Each row is a point on a landscape with many valleys, with its height.
From any point a ball rolls to the lowest of the 3 points nearest to it. It stops when none of these is lower. Distance is the straight distance between rows; heights are no part of it.
z_959 h=1.81: [-6 -6 -5  3 -3 -1  2 -1  3]
z_933 h=3.09: [  8  19  12 -19  19  -2  14  -5  24]
z_130 h=6.48: [ 2 -3  1  3  5 -5  6  2  2]
z_429 h=5.57: [ -6   4  -5  -1  10  -3   7  -4 -11]
z_147 h=6.80: [-2  8  1 -7 14 -4  8 -1 12]
z_624 h=1.26: [ 4  6 10 -7  4 -1  1  3 28]
z_536 h=4.67: [  0  -5  -6   5   0  -1   1  -2 -13]
z_790 h=5.65: [-3  0 -2  1  8 -5  7 -1  3]
z_143 h=2.33: [  5 -22  -9   6 -17   5  -5   3 -21]
z_114 h=1.16: [-13  -1  -3  -1  -4   1   1  -3  13]
z_600 h=8.81: [  2   3  -4   7  -8   1  -9  -4 -36]
z_896 h=4.75: [  0 -11 -10   8  -9   1  -3  -1 -20]
z_816 h=8.74: [  5   4  -2   9  -4   0  -8  -2 -35]
z_475 h=8.07: [  4   3  -1   7   7  -2   0  -2 -24]
z_548 h=3.19: [  0 -17  -3   3  -9   1  -1   6   8]
z_523 h=3.30: [ 7  7  9 -6 10 -3  7  1 23]
z_936 h=8.55: [  0   8  -5   6   4  -1  -1  -3 -28]
z_161 h=1.25: [  2 -17 -14   5 -20   7  -6  -3 -27]
z_846 h=5.59: [-13   7  -8  -3   6   1   5  -5  -2]
z_721 h=1.66: [-13  14   2 -11   4   3   1  -2  22]
z_970 h=2.83: [  3  12   9 -10  12  -2   9  -1  26]
z_303 h=1.52: [-7  1  4 -3 -4  1 -2  3 22]
z_677 h=3.88: [  5 -15  -6   8 -12   3  -7   2 -25]
z_852 h=1.67: [ -9  -2   3  -1 -10   4  -7   4  26]
z_808 h=8.84: [ -3   0 -12   8 -12   3  -7  -5 -32]
z_216 h=2.37: [-4 -9 -2  2 -2 -2  1  3  8]
z_38 h=3.64: [ -5 -14 -10   4 -11   3  -2   1  -2]
z_688 h=2.00: [ -1  18  18  -5  -9   9 -20   4  35]
z_113 h=2.22: [  5  17  17 -11   6   1   0   1  34]
z_545 h=8.87: [  6  -8  -8   8 -17   3  -9  -3 -37]
z_628 h=6.63: [  2   5  -2   3  12  -5   6  -2 -17]
z_765 h=3.96: [  6 -22  -4   7  -9   1  -3   3 -12]
z_461 h=1.41: [-10  11   5  -9   2   1  -3  -1  24]
z_322 h=3.72: [ -6 -18 -13   5 -16   4  -4   1  -7]
z_531 h=5.04: [ 10 -21   0   7   0  -5   1   7  -4]
z_659 h=0.95: [ 6 13 18 -5 -1  3 -9  4 36]
z_455 h=1.85: [  9  -9   0  10   1  -5   1   4 -14]
z_490 h=3.17: [ -6  28  15 -22  10   7  -3  -3  30]
z_898 h=7.58: [  5  -5  -2   6   5  -5   4   2 -11]
z_944 h=8.60: [ -8   4 -11   2   1   2   3  -5 -21]
z_381 h=5.78: [ 5  1  5 -1  9 -5  9  1 13]
z_880 h=3.86: [ -9  -6 -11   4  -5   0   0  -3  -9]
z_722 h=2.11: [ -6  15   7 -15  11   0   6  -4  24]
z_430 h=7.59: [ 6  6  0 -2 20 -5 13 -2 -2]
z_201 h=5.37: [-5  0 -5  1  5 -1  5 -2 -4]
z_753 h=3.54: [ -3 -16  -6   3  -9   2  -1   3   0]
z_345 h=2.76: [  3  22  13 -17  13   0   6  -2  31]
z_502 h=4.29: [  5 -12   2   5   0  -3   4   5   7]
z_947 h=1.75: [-2 13 10 -8  2  1 -4  1 29]
z_6 h=2.02: [ 13 -17   0  10 -11   2  -9   6 -31]
z_438 h=9.33: [  9  11   5   9   4  -4  -6  -1 -36]

For each start below, name every point that the ball comes to, in order.
z_765 | z_143, z_161
z_933 | z_722, z_721, z_461
z_490 | z_722, z_721, z_461
z_545 | z_677, z_6
z_345 | z_113, z_659
z_147 | z_523, z_624
z_896 | z_143, z_161

Where does a ball stop that starts at each point below?
z_381 | z_624
z_502 | z_959
z_38 | z_959
z_322 | z_959
